Each row is a point on a landscape with many valleys, with its height.
A ball rolls from a point to the lowest of its 6 nearest points, and stops where none of them is lower. Distance is the straight distance between rows; heights are no part of it.
Z_744 h=21.4: [  7 -21   4   4   1  -7   9  13 -14  17   8 -19  -5 -11  19  39  -7 -13
  -8  -3  31 -17  -9  24 -25   1 -14  -7  -9 -36 -14  -9  -9 -21   8  10
 -13   7 -10  -6   0  46  13  -2]
Z_747 h=51.4: [  7   3  23 -16  26  17 -12  -8 -31   7   2 -32 -32   4  41  17  39 -24
   1 -29  23   5  19 -37  -6  -1  24  15   0  22 -22   7 -25  30  14  14
 -10 -25  -3   1  14  12  11  -1]
Z_544 h=49.2: [  8  -6  -3 -17  15   0  -6  -1 -23   1 -10   7 -11  14  12  -7  22 -17
  30   7  16  18  14 -21  -3 -32  15  22   0  15 -10   9  12  35  -9 -18
  -2 -21  -6  10  16   0  14   7]
Z_881 h=29.9: [ 30 -28  -2  -1  19 -16 -10   9 -20   2 -26  18  15   8   0 -13  17 -24
   9  29  37  24  10 -15  -5 -36  27  24   5   2  -6  27  -8  24 -13 -24
 -11 -36   9  28  29  -3  48  -4]
Z_273 h=36.2: [ -5   8  -1  -6  10  -2 -10  14   5   0   8 -20  -9   3   3   1  16  -4
   3 -12 -22   2  -4   2  -1  10   2   4  -7   1   5   3  -3   7   7  19
   2   6 -12 -14  -8   6 -28  -4]
Z_933 h=10.3: [ 23 -11   9  -9  25   0 -15  -1 -32   4 -18  -2  -7   7  10  -8  42 -26
  26   5  33  28  14 -37 -12 -17  33  21  17  27 -23  19  -4  43 -15 -10
  -1 -32   6  20  34 -14  30   6]
Z_637 h=43.6: [ -1  26  15  22 -26  21  13 -34  13  -4  30 -18   1 -20   7  25 -30  19
 -47 -32  33 -40 -31  15  -9  30 -17 -25 -25   2 -42 -19 -21 -65  23  34
 -21  11  -3  21 -16  18 -16   6]
Z_531 h=30.3: [-16  18   1  15   9  10 -16   5  23   7  17 -14  10  12 -15 -15 -22  22
  -5 -15 -49   1  -7   2   2  13 -14 -37  12   8  20 -12  11  -6   2  18
  14  25  -3 -25 -11 -11 -39  -8]
Z_464 h=32.3: [ -7   8   6  22  11  27 -13 -12  16  12   8 -19  -1 -12   4  -7 -18  26
 -15 -34 -24  -1  -3   5  -1  11 -16 -16   2   8   2 -11  -8   7  13  21
  10  13   4  -8  -9  -5 -39  -9]
Z_981 h=71.1: [ 10   9  15 -11  21   9 -12 -10 -13   2  -7   7 -14   8   9 -14  34 -24
  18  -5   5  28  15 -36   1   0  17  23  -6  29 -10   5   9  45  -9   6
  -3 -32  -1   7   9  -7   5 -15]
Z_846 h=44.7: [-11  -2   2   2   7  11  -5  -3  12   5  -1   4  -9  -5   2  -6   8   2
   7  -7 -11   7   8  -2   2  -3  -7  10  -6  15   7   0   4  17   2   3
  -6  -5  -7   3  -6   2 -22  -6]
Z_991 h=44.1: [ 22 -10 -23 -12   3 -14  -8  10 -20 -24 -30  11  15   9   4  -8  -6  14
 -15  67 -18  17  -7  22  24 -28  30  29  14 -20   0  28 -13   9 -22 -72
  22   1  15  22  12 -41  43  20]
Z_522 h=25.0: [  1  16  33  39  -8  50   5 -34  18   4  28  -5 -18 -20  28  26 -26  24
 -35 -33  26 -11  -5  12 -23  18 -21 -38  -7  20 -27 -16 -38 -12  35  25
  -6  10  -4   2 -13   0 -19  -5]
Z_309 h=45.3: [ -2 -14 -15 -31   6 -24   3   8  -7 -17 -15  25   6   5  -4 -26  11  -2
  23  54 -22  10  -5   0  17 -17   6  18  -6  -5   2   8   0  20 -19 -47
  16   4  11   2   1 -45  40  18]
Z_760 h=54.3: [ -6   5   0 -31  17 -13 -10  30  -8  -9  -9   5  -5  20  -6  -3  23  -8
  36  33 -36   7  -4 -27   5 -18  19  19   9   0   1  16  15   6 -10 -22
  18  -2  -4 -15  11 -16  11  15]
Z_579 h=27.1: [ 15  -9   2   5 -21  -6  19 -23  30 -17  -1  29 -10 -30   1 -12  -4 -10
 -13 -13  28 -15  -1  -2   9   0  -8   7  -8  22   4 -24   6  -7  -4  17
 -21 -16 -13  23  -8  -1   0 -23]
Z_284 h=24.7: [  4 -10 -11   4 -17 -20  18  -2  13   5   8   7  -3  -4 -10  12 -12   8
   5 -11  10 -16  -9  14  -5   7 -30   4  -3 -12  17 -17  10 -26  -8   4
  -7   6 -15   8 -19  22  -9   3]
Z_948 h=36.4: [ -7  31  11 -21  15 -12 -26  27 -13   8  12 -37   3  23  -1   8  39 -16
  44  34 -45   2  -2 -28   4   9  25  19  25   7   3   9   7  11  -9  -7
  38  -5   9 -23  28   0   6  -9]
Z_88 h=26.0: [  8 -16 -11   0 -35 -22  31  -5  24 -12 -16  42   5 -25 -17  -8  -5   0
 -23   6  39 -24  -2   6  10  -4 -13  24  -8   1   4 -23  22 -26  -1   3
 -24 -15  -9  28  -4   9   9 -13]
Z_424 h=12.9: [-14  18  -4  -9   3   0 -11  10  14  -6  -2   0  -4  12 -13 -31   2  10
  16  -6 -52  13  -2  -3  12  10   4  -3  14  13  18   9   8   0  -2   5
  26  13   2 -27  -7 -28 -29  -6]
Z_536 h=12.2: [-12  13  16  29   2  49 -19   4  -1  19  28 -24  12  10   8   9 -48  45
 -20 -27 -14  -6 -18   7 -29  24 -12 -73   5   7 -18   4 -20  -3  26  25
 -12  34   1 -27  -1  -5 -31 -13]
Z_385 h=21.1: [  7 -19  -3   4  -8 -12  16   5  -9   4   2  -7 -13 -16   1  25   2 -14
   3  -8  22 -11   9   4 -11  -5  -2  -1 -16 -17  -8  -5   3  -6   1   6
 -10  -6 -17   1  -4  21   8  -1]
Z_818 h=29.8: [ 24 -35 -20   8   1  -6   8 -16  -7 -25 -39  42  20   2 -12 -22   4 -20
  -7  39  39   8  16   4  -4 -32  24  26  -6 -10   1  18  -6   3 -16 -33
   1 -10  20  35  39 -23  58  -2]
Z_602 h=18.2: [  1 -18 -11 -18  10 -43   3  41 -27  13  -7 -16  17  20 -21  36  -3  -4
  -2  23  -6   5 -11  25 -20   3  -2 -21   9 -54  13   4   5 -11 -13 -14
  -6  29   5 -13  -3  30  13   1]
Z_547 h=32.1: [ -4   4  -6  17 -29   2  20 -28  39 -12 -12  35   6 -18 -21 -27 -36   9
 -23 -10  12 -20 -15   5  16  19 -32   5  -3  18  21 -22  17 -39 -12  17
  -7   5  12  22 -17  -1 -19   3]
Z_175 h=24.4: [  8 -14   5   1 -11  -2  15 -11   8  -8  -6  15 -14 -19   1  -5   6 -12
   0 -12  22  -6  14   3   1   0 -15  19 -14   5   1 -20   4  -1  -4  11
 -16  -6 -14  15  -5   7   0 -11]
Z_466 h=32.5: [-14  20   7  22  -3  22 -11   8  14  -6  -3  13   9   7  -3 -49 -30  30
  -1 -23 -47   5  -3  -2   8  17 -10 -23  21  13  15  -1  21   8   4  20
  25  22   3 -27  -9 -40 -28  -5]
Z_872 h=34.4: [ -9   7  13  16  -8  24  -9 -16  23 -10  -5  19   4 -24   0 -26 -12  18
 -12 -28 -24   6  10   1   9   8 -11  -1  13  20   3  -5  11   7   5  27
   2   0   6  -4 -13 -14 -27  -9]
Z_231 h=29.0: [ -5   4  16 -13  19   7 -22  16 -31  12  12 -40 -10   6  23  24  28 -11
   4 -12 -15  -6   3  -9 -14  -2  14   1 -16 -11  -4   6  -3  15  13   7
   7  -5  -7 -15  13  27  -1  -1]
Z_704 h=25.7: [  7 -24   0  -8  12 -14   7  -3 -12  -1  -5   4   4   0   7   5  24 -19
  15   0  23  14  13  -7 -10 -23  15  17 -13   8 -11   0   9  20 -11  -7
  -5 -17 -14  16   7   2  29  -1]
Z_566 h=50.0: [-15  17  -6 -21 -11 -11  -4  11  14 -15  -8  25  -2  17 -10 -29   4   7
  26  16 -51   3  -5 -11  18   5  -1  15  10   2  21  12   3   9  -4 -18
  18  14   5 -11  -9 -31 -13  13]
Z_665 h=16.7: [  7  -9  -4 -18  27 -36 -14  39 -35   6   0 -21  23  26  -6  22  23 -20
   3  29 -20   6  -2   2  -8 -13  25  -8  21 -49   1  27   2   2   0 -24
   7  25   1 -21  25  26  25  -1]
Z_912 h=79.3: [-14   7  -8 -28   7 -20  -2  16   0 -23 -13  23  -1  13   4 -20  21  -5
  29  27 -21  11   6 -18  20  -7   6  27  -3  12  -2   9   2  26 -16 -34
   9  -6   6  -2   1 -31  20   5]
Z_317 h=14.0: [ -9  -8 -16 -19 -14 -28  16  16  11  -2   3   9 -10   4 -16  -6  -2   0
  10  16 -17   2  -3  14   8   7 -22  -9  14 -20  28  -1  -4 -24 -13 -16
  13  26   4 -12 -15  -8 -15  15]
Z_782 h=16.4: [-20   9   9  -8  22   2 -23  19 -16  -1   1 -21 -19   6  11  -2  32 -15
  22  -1 -22  17   6 -27   5  -8  14  31  -1  14  -5  13   8  26   3  -4
   6  -9   0 -11   5   7   5   5]
Z_351 h=35.7: [ 11 -15   2 -14  11 -26  -4   7 -20  -2 -25   8   8  17   4 -15  22 -12
  15  48   5  24   2  -8   8 -35  34  18  13 -18   9  27   1  18 -14 -48
  13  -9  12  11  18 -20  38  34]
Z_676 h=17.0: [-15  13  -4  20 -12   5   4  -8  20  18  24 -14   6  10 -30   9 -52  17
 -14 -25  -2 -11 -22  32 -10  22 -30 -40  -4 -11   8 -12   3 -21  -2  20
   1  11  -4 -10 -23  10 -36   2]
Z_55 h=5.5: [ -1  17  12  43  -6  38  -6 -14  12  11  20 -13   7  -1   9   5 -44  48
 -32 -25   4   0 -13   3 -13  24 -21 -56  -3   4 -13   4 -17  -9  28  27
   1  20  -4  -8 -13  -2 -34  -2]
Z_934 h=31.3: [-12   4  10  10  -2   0   2  -9  -1   8  20 -28 -12  -8  14  22   5   2
 -19 -29   0 -12  -3   8 -21   9  -3 -19 -13  -8  -9  -5 -21   0  13  16
  -8  -5 -22  -3 -12  18 -14  -4]
Z_160 h=30.8: [ -9   2  -2  27 -20  21   0 -25  33 -17   2  18  13 -21   6 -32 -36  25
 -17 -17  -8   3  -1  10  19  10 -29  -9   6  13  19 -15  12 -14  -2  25
   0   1  -1  12 -14 -10 -28  -4]
Z_9 h=30.7: [ 13   5  -3  22 -27   7  30 -16  35  -8   0  15  -8 -37  -8  -4 -13   9
 -26 -19  32 -17  -5  -3   9  15 -22  -2 -19  17   2 -24   4 -30  14  21
 -18  -2  -1  33 -10   6 -11 -10]
Z_578 h=36.5: [-17  -2 -15 -14 -11  -8   4  -4  15 -19 -14  27  -6  -4  -1 -27  -3  -1
  13  14 -15  -1   5  -9  27 -11 -11  15  -4   6  13  -4  15  16 -13   0
   5  -6   1   5 -13 -27  -6   1]
Z_437 h=24.9: [ 15 -24  -7  -5 -13 -10  23 -12   3 -14 -15  41  -4 -11  -6 -11   5 -16
  14  10  35  -2   3 -10  -5 -16   8  33 -18  20   7  -7  14  -4 -15  -5
 -19 -19  -2  22   7 -12  29 -11]
Z_969 h=25.5: [ -2  24  -3  36 -25  11  12 -27  18   9  33  -1   0 -12 -12  19 -40  21
 -41 -29  19 -24 -32  14   8  25 -34 -27   1   8  -3 -30  13 -50   9  16
 -12   0  -3  18 -16  19 -21  -1]
Z_698 h=60.1: [-20  12   9  -8  -3  19  -3 -17  12 -19 -12  27 -11 -11   9 -27  18  -8
  19  -8 -16  17   0 -14  14   1  -7  14  -1  26   5   1  19  24  -5   3
  -3 -17 -12   7  -1 -10 -14  -2]
Z_626 h=19.4: [ 11 -28  11  -5   2 -14   2  14 -25  18  -6 -18  -1  -5  14  46  19 -20
  -2 -11  27  -4   2  11 -23 -13   3   3  -5 -37 -21  -7  -9  -6  14   0
 -14 -11  -9  -9   4  45  23   1]
Z_709 h=22.7: [ -5   7  -9 -13  -1  -3  -2  18   2  15  28 -33  14  24 -12  12 -11   0
 -16 -17 -23  -9  -4  15 -16  30 -14 -29   0 -31   8   8  -1 -14   5  13
  -9  23  -5 -16  -6  18 -24 -22]
Z_572 h=17.8: [  5 -22 -12  -3  10 -41  -2  28 -39  12  -5  -9   7  12 -16  23  19 -19
   4  40  -1  11   5  20   2 -30  17  -3  12 -50   5  20   7  -2  -5 -39
   8  12   4 -11  15   8  34  16]
Z_863 h=27.2: [-14  10  -6  28  -7  13 -11   9  25   6   6  -6  29  11 -21 -32 -48  46
  -7 -23 -28  -2 -18   8  -6  25 -21 -42  24  10  11  -5  16 -14   3  19
  10  22  13 -23  -7 -21 -37   5]
Z_851 h=11.6: [ -9  20   6  27 -18  38  -8  -5   3  22  40 -34  14  22  -6  21 -57  27
 -34 -24   3 -11 -23  15 -13  33 -22 -58   2   5  -8   3  -4 -17  19  25
  -5  21   0  -6 -13   9 -39  -2]
Z_363 h=18.7: [  5 -24  13  -2  30   1  -1  11 -53  26  -6 -27   8   2  25  24  32 -29
  -4   5  33  13  17  14 -12 -21  30   0   3 -23 -20  25  -8   5   5  -1
   1 -10  -5  -7  24  38  40   9]
Z_122 h=32.0: [ 19 -21 -18  -7  12 -19   3  -3  -9 -13 -14  31  11  -1   6 -23  26 -20
  19  29  21  33  14 -13  -1 -32  22  40  -1  13 -11  17  -4  38 -26 -29
  -2 -33  18  24  26 -23  49   4]
Z_70 h=22.2: [-11  17 -12  22  -8   6  -4   1  26  22  20  -1  20   6 -28 -20 -61  36
  -6 -15 -26 -12 -16  18   7  22 -27 -46  12   0  21  -8  11 -28 -14  20
   7  30   9 -11 -30 -16 -39  -3]
Z_695 h=22.4: [-14  13 -23  16 -26  -5   9  -6  31  -9  -8  31  10  -6 -20 -37 -62  29
  -6  -3 -27  -6 -14  16  20  42 -20 -25  31  13  26  -4   5 -25  -9  17
  18  26  22 -18 -31 -34 -28   4]
Z_408 h=39.2: [-16  20  12 -17  12  -3 -19  24  -1   4   3 -25   0  15 -11   1  21  -7
  21   5 -41   3  -1 -18   3   2  13   4   9   7  -1   2   7  22  -5  11
  12   7  -3 -24   8   4 -19 -14]
Z_738 h=56.6: [  4  -4   2 -15  20  -6 -18   9 -22   4  -6  -5   2  14   9  -2  31 -22
  34  28  -5  29   7 -34   5 -24  38  31  11  13  -4  18  14  33 -19 -24
  12 -22   9  -2  33 -14  30  11]
Z_694 h=18.6: [ 29 -34   2   6  11  -4  -4   7 -38   6 -16 -12   5   0   1  30  19 -44
 -11  17  51  13  26  11  -7 -35  30   8 -10 -42 -11  15   2  -3 -11  -8
   0  -4   4   8  41  32  49   7]
Z_757 h=28.1: [ 17 -19 -11  -3   0 -17  18  -2  -5 -10 -31  35  12   0 -18 -25   7  -8
  17  41  31   8  10  -1   4 -35   3  14   4  -3   1   5   3  11 -12 -28
  -7  -9   4  23  13 -17  48   8]
Z_321 h=20.8: [ 12 -25  14 -21  31  14  -8   2 -38   8  -4 -28 -17  -2  39  30  37 -30
  -5  -9  38   2  12  -9 -19   1  18   3  -3  -5 -22  -5 -34  13  20   5
 -17 -14   0  -9  13  33  28  -2]
Z_330 h=31.7: [ -9  17   9 -29  29 -17 -23  37 -20  21  13 -46  -2  16  13  18  34 -21
  26   9 -37  -1   8 -18  -4   4  28   3  20  -9  -8  11  -5  18 -12  -2
  20  -2  -1 -25  25  23   8  -5]
Z_132 h=24.3: [  2  -9  -1  -2  -5 -11  13  14  -5  19  19 -15   1   1  -1  33   2  -3
 -10 -10  -1 -10  -8  22 -15   7 -11 -10  -7 -34  10 -11  -3 -11  11   3
  -9   6 -17 -12 -11  29 -14   2]
Z_253 h=28.8: [  2  -1   4  10 -14   8  10 -24  16  -6   6  -1  -6 -16  -3  -1 -16   9
  -8 -16   1 -14  -1   6   1   9 -20  -4  -8  -1   4 -17   4 -14   5  16
  -3  -2 -13   2 -20  12 -27  -2]
Z_161 h=30.6: [-13   4 -24 -30   1 -27   7  16   2 -20 -29  20  -7   7 -12 -27  -7   3
  16  31 -26 -10  -6  -1  26   4   1  20   5  -8  26   5   5  15  -7 -36
  14  18   4  -9  -6 -35  17  18]
Z_243 h=28.0: [  5  -7  -6  16 -26   5  19 -22  27  -3  -1  25  -4 -16  -6 -14 -10   9
 -12 -11   6  -8   3   4  10  -1 -27   8  -5  18  20 -17  11  -4  -4  19
  -9   1  -8  16 -17 -13 -13  -5]
Z_324 h=29.2: [ 11   3   3  37 -26  20  19 -37  43 -13   1  19  11 -49  -2 -14 -22  15
 -30 -27  17 -14  -7   2  14  21 -15  -7  -6  34  -2 -28  13 -20  15  32
  -4  -3   2  17 -12  -3 -18 -15]
Z_666 h=9.3: [-23  34   0  -4   4   5 -28  15  11  -1  15  -7  -2  17 -13 -16  -3   9
  14  -5 -55   8   5  -4   1  10  -1 -14  11   5  15  -1  19   0   1  10
  16  29  11 -22 -13 -10 -32  -9]
Z_801 h=25.2: [-14   3 -12 -18  -7 -18   3  12   7  -6 -14   9  -8   3  -6 -12  -2  -7
  12   6 -24   1   2   1   1  -3  -2  10  -1  -5  20  -1   6  12  -1  -5
  10   2   2  -6 -12  -5  -9   5]
Z_203 h=28.9: [ 12 -13   0   7 -27  -4  26  -9  18  -2   5  14  -4 -27  -6  21   1   8
 -22 -11  39 -29  -6  15  -2  -5 -18   3 -19  -5   7 -20   4 -37   4  15
 -14 -12 -18  21  -8  23   5 -18]
Z_650 h=29.7: [ -1  10  10  15  -8  24  11 -26  38 -16  -5  20   2 -28   1 -14  -5   3
 -13 -32  11   0   9   0   6   7  -8   0 -13  26   9 -22   9   3  19  27
 -11 -11  -5  13  -4  -8 -22 -13]
Z_928 h=16.5: [-19  17 -33  -9 -27 -14  14  -8  25   8  -9  25  14   2 -35 -26 -60  22
 -13   8 -14 -17 -12  27  26  33 -37 -15   9  -7  27 -14   3 -37 -18   3
  13  18  22   0 -31 -13 -13  11]
Z_140 h=93.8: [ -9  23   5 -30   3 -11 -18  15   3 -23  -2  17  -3  25   0 -21  31  -5
  47  49 -50  12  -5 -32  20   2  31  39  20  19  -2  23   7  26 -16 -36
  34   0  23 -16  22 -34  23  13]
Z_244 h=7.6: [  1  -3 -10 -12  23 -10 -12   2  -7  -9 -14   3   3  19   3 -20  20  -9
  29  45  -8  23   0 -21  16 -27  23  24  -1   8   2  23   2  28 -14 -48
   6 -11  10   3  16 -32  34  17]
Z_668 h=30.2: [  1 -11  16 -44  33  26 -11  -3 -45   5  -5 -30 -21   3  48  32  50 -19
   5 -21  29  10  23 -28 -15   2  34   6  -3  12 -33  18 -33  24  21  13
  -3 -28  -3  -2  30  20  32   7]
Z_278 h=35.6: [-17   0 -16   2 -21   3   6 -14  25  -6 -12  30   6  -5 -11 -24 -19  16
   2   2 -11 -13  -9   6  17  14 -17   2  -4  -4  27 -10  15   2 -14   1
   2   9   3  -7 -27 -21 -24  11]
Z_151 h=20.6: [  2  11  11  19  -3  23  -1 -15   7  11  26 -27  -3   3   7  29 -22   6
 -27 -25   8 -15   0  25 -17  20 -20 -33 -11  -3 -10  -4 -24 -12  16  25
 -13   6  -9   0 -20  18 -31   2]
Z_8 h=33.4: [  0 -14 -19  -5 -12 -10  18  -9  11 -14 -22  42  -1   0  -3 -20   4  -7
  13  19  12  -1   9 -11   3  -8  -2  28 -12   4   9  -2  13  24 -10 -14
 -14 -18  -2  17   5 -26  16  -2]
Z_435 h=25.6: [ -5  -4 -13 -20  13 -37  -3  30 -16   0   3  -5  11  17 -18  -2  22   3
  34  40 -36   0   1   3   1 -11   5   6  14 -11  13  18   4   2  -5 -31
  12  23   8  -7  -2  -9  12   6]
Z_398 h=21.3: [ -3 -24 -20 -10 -23 -31  21  -5  19 -11 -27  53   5 -13 -18 -20 -10  10
  12  26   5 -20   2  17   7   0 -22  21  -9 -11  23  -9   7  -5 -11 -24
  -5  -2  -2  15 -16  -8  15  13]
Z_673 h=33.3: [ -8  25   2  10   9  22 -19  11   6   6  23 -16   5  12  -4 -13 -18  13
 -15 -19 -38  -1   1  11  -4   8  -3 -36  13   4   5 -10  -4  -3   6  14
   9  24   3 -16  -7  -4 -36 -20]
Z_209 h=34.6: [-16  21  13   9  19  17 -20   9   0  14  11 -37   4  12   3  10   3  13
 -17 -26 -34  -2  -2  -3  -7  13  -2 -27   3   2  -4   0  -4   2  21  17
  11  17  -1 -10 -10   6 -32 -13]
Z_28 h=21.9: [ 19 -24  17  -2  12  -2   9  -9 -24  -1  -4 -16 -16 -11  20  26  31 -30
   8 -19  38   0  14   0 -12 -21  23  12  -8   7 -24  -3  -4  14   4   5
 -20 -23 -13   9   8  22  31   1]
Z_732 h=16.9: [  0 -21 -16 -13  -9 -30  14  13   0  -4 -20  30  -3   9 -19  -1  -2  12
  11  35  -8  -1  -5  25  12 -12  -1  16   3 -24  20   2   0 -13 -11 -44
   4  16   9   8  -2 -15  19  10]
Z_605 h=26.5: [ -8   6  -5 -17  11 -21   0  23 -20  20  14 -24   3  17  -5  14  13  -4
  16  -1 -21 -10   2   7 -13   9  15  -9   4 -22   1   3  -2   3  -3   2
   1   0 -10 -21  -8  27  -7  -9]
Z_102 h=30.1: [-13   1 -21  20 -25  -5  24 -22  37   1   8  22   3 -26 -25  -2 -37   5
 -14  -3  18 -24 -25  15  15  13 -39  -2  -7   5  12 -22  19 -42  -5  13
  -7   2   7  10 -19  21 -13   6]
Z_219 h=9.0: [ -9 -11 -42  -7 -19 -38  30   9  20  -3 -17  29   1  11 -34 -14 -33  18
  -5  19  -9  -9 -16  21  24  30 -26   5  11 -23  29  -9  -6 -19 -24 -26
  14  16  16  -8 -38 -20  -7  11]
Z_771 h=41.7: [  1   6  15  14   8  40 -13 -18  18 -13   4   3  -7 -10   9 -12   2  17
 -10 -30 -20  15   8  -2   1   5   1  -5  -7  28  -5  -8  -1  11  15  26
  -1   6  -9   3  -6 -14 -37  -6]
Z_958 h=26.6: [  5  -5  25 -11  16  14   2  -9 -17  -3   4 -13 -18  -1  30  34  26 -18
   1 -27  30   0  16 -12  -1   0  13   7  -9   3 -20  -4 -27  12  23  22
 -19 -16 -16  -9   5  21  14   3]
Z_96 h=25.1: [  9   6  20  46 -10  43   8 -29  39 -16  -6  22  -2 -24   9 -18 -15  29
 -27 -46  17 -10  13  -8   9  13  -6 -13  -5  46 -14 -20  -4   2  22  24
  -7 -10  -4  20  -5 -14 -19 -19]
Z_263 h=29.1: [ 14   1  15 -25  24   1 -11  -7 -38   8  -8 -19 -19   6  22   6  42 -25
  17   4  16  17  13 -14   0 -17  31  13   2   8 -22  19  -3  26 -11  -9
  -3 -27   1  -8  31   9  30  15]
Z_214 h=36.3: [  2  14  30  22  -3  45  -9 -21   1  -3  26 -18  -2 -13  36  24  -1  14
 -28 -29  16  -2  12 -11 -26  12  -8 -26 -13   5 -23  -8 -43  -6  29  26
 -14   2   0 -11  -7   6 -17  -6]
Z_14 h=31.4: [-11   5  22 -30  30  14 -26  20 -42  17  10 -50 -12  -4  39  25  49 -19
  11   7  -6   7   9 -28  -7   0  32  14   3  -2 -17  17 -14  24   2   7
  12 -12  -3 -25  21  26  18   1]
Z_735 h=34.5: [ 16  -4   6  -3   0  11  12 -20   9  -9 -12  10 -17  -1   9 -12  12 -19
  11 -26  26   3  10 -24   4  -1   8  23   1  33  -7  -1  -5  15   4  12
 -11 -34  -9  17   7 -12   3 -14]
Z_454 h=18.1: [  5 -15   1  -6  17 -17  -8  26 -54  16 -10 -18   8  13   0  16  23 -19
  10  35  22  18  13  14  -3 -39  37   8   6 -26  -6  20   0   2   1 -27
   4  -9   2  -9  30  15  31  11]
Z_680 h=16.3: [ -4   1  12  42 -15  40  -1 -14  29   9   9   0   8 -10  -1  -4 -48  38
 -10 -38 -10  -1  -5   5   3   5 -29 -33   0  22  -9  -6   7 -14  16  21
  -2   7   5   2 -12 -14 -26  -7]
Z_198 h=38.7: [ 12  18  12  17 -24   5  29 -17  22  -5  23  -8 -19 -25 -13  30 -19   8
 -41 -20  47 -36 -26  15  -8  18 -13  -1 -23  -6 -28 -29   5 -60  15  24
 -22   4  -5  31 -16  29   2 -15]
Z_379 h=18.4: [ 13 -24 -12  -5   7 -43  10  21 -30   2 -10   1  16  15 -16  15  -2  -1
  13  38  -3   4   1  20   4 -24  12   4   1 -35   3  24  -3  -2 -13 -36
   6  23  10  -2   6   6  18  12]
Z_164 h=33.1: [-13  34  13  24  10  27 -30   7  17  12  12 -21  13  19 -11 -16 -19  21
  -4 -15 -54  11  -7  -3  -7  17   1 -32  19  14  -3 -13  -1 -13   6  19
  17  28   2 -25   0  -8 -44 -10]
Z_406 h=34.7: [ 19  14  16  14 -12  19   8 -21   9  -2  15  -9 -13 -16  30  39  -1   0
 -27 -28  35 -28  -1   6 -16  13 -13  -2 -23  -7 -21 -14 -32 -32  20  16
 -14  -7  -9   4  -6  13 -10 -11]
Z_633 h=8.8: [  4   7 -14 -23  17   8 -21   6 -11 -20 -18  19  11   3   4 -35  31 -17
  36  29  -5  35   5 -39  15 -13  22  39   1  29 -10  15  10  43 -26 -29
  17 -30  14   8  22 -34  30   3]
Z_825 h=21.2: [  2 -21 -10 -17   2 -19   1  11 -26   3  -8   7  -5   4  -8   0  23 -21
  25  14   3  18  12  -2  -9 -28  15  26   2 -11   4  16   9  16 -13 -25
 -11  -9  -1  -5  17   4  20   8]
Z_25 h=62.3: [ -3   4 -13 -28  10 -23  -6  27 -16   0 -20  14   8  25 -14 -11  19  -1
  25  59 -28  23   5 -17  12 -21  39  33  16  -6   3  16  12  13 -10 -57
  26   4   7  -3  18 -28  39  22]
Z_33 h=15.3: [ -9  22 -13  15 -10  12  -1  12   2  21  39 -31  18  17 -11  22 -46  20
 -33 -17   3 -15 -33  36 -10  30 -20 -54  11 -13   3  -1  -2 -28   3  31
  -4  29   8  -2 -27  11 -42  -2]
Z_89 h=64.5: [ -4   2  14 -13   2  -4  -2   3 -13   1 -14   3  -8   7   7  -9  24  -6
  26   4 -14  12  12 -18   3  -4   8  22  -6  12   0  21   9  25  -6  -2
   1 -12  -4  -5   2   1  -8   0]
Z_667 h=37.9: [ -8   5  -7 -15   3  -5 -14  10 -19  -5  -2 -21  -9   1  10   1  16 -13
   5  -5 -13   9   6  -7  -7 -15   6  18 -13   0   9   0  11  20  -2  -6
   2   1 -11  -9   4  14  -7   7]
Z_130 h=37.7: [ -8  12  22  -8   7  27 -15 -10  -7   1  12 -33 -12  -4  47  33  20  -7
 -18 -22  17   2  16  -1 -20   5  -1 -17 -16   2 -19   0 -34   2  28  23
 -18  -3  -6 -19  -1  20  -8  -4]
Z_796 h=31.5: [  8  10  -3  12 -22   8  12 -23   4   3  35 -25  -1  -5  -2  45 -30   6
 -40 -23  36 -37 -30  22 -12  27 -30 -34 -11 -16 -17 -11 -19 -44   8  12
 -18   9  -6  12 -19  36 -10  -7]
Z_994 h=30.0: [ 31 -29  -9   3   7 -16  -6   1 -28  -5 -18  15  17   0 -18  -7   8 -28
  -5  47  34  24  21   8   4 -51  23  23  -1 -24  -1  24  -6   7 -12 -35
   4 -15   9  16  39  -6  41  10]
Z_888 h=31.6: [  3  15   4  27 -20   8  11 -33  29   0  16  -3  -2 -20  -1  11 -28   3
 -22 -30  24 -25  -5   4   0  22 -23 -16  -7  -2   0 -24  -5 -32  19  31
  -9  -1   1  26 -10  18 -20  -9]
Z_609 h=22.9: [ 12 -22 -12  12  -8 -24  16  -2  -1   0 -12  18   1  -7 -18  13   0  -4
   2   9  30  -8   1   6  -7 -25  -3  18  -8 -13   3 -10   6  -5  -7 -11
 -16 -17   1  19   5   7  18   3]

Where does a ball stop that starts at each point below?
Z_437: Z_665
Z_132: Z_665
Z_8: Z_219
Z_198: Z_55
Z_744: Z_665

Call two points neighbours if one is among the 6 nearest of the other. Go from one point of each pair to the other, from neighbour to neighbour, staying as low as possible. Name the highest point that can't be avoided.
Z_219 and Z_782: Z_231
Z_55 and Z_666: Z_801
Z_219 and Z_665: Z_379
Z_665 and Z_55: Z_70
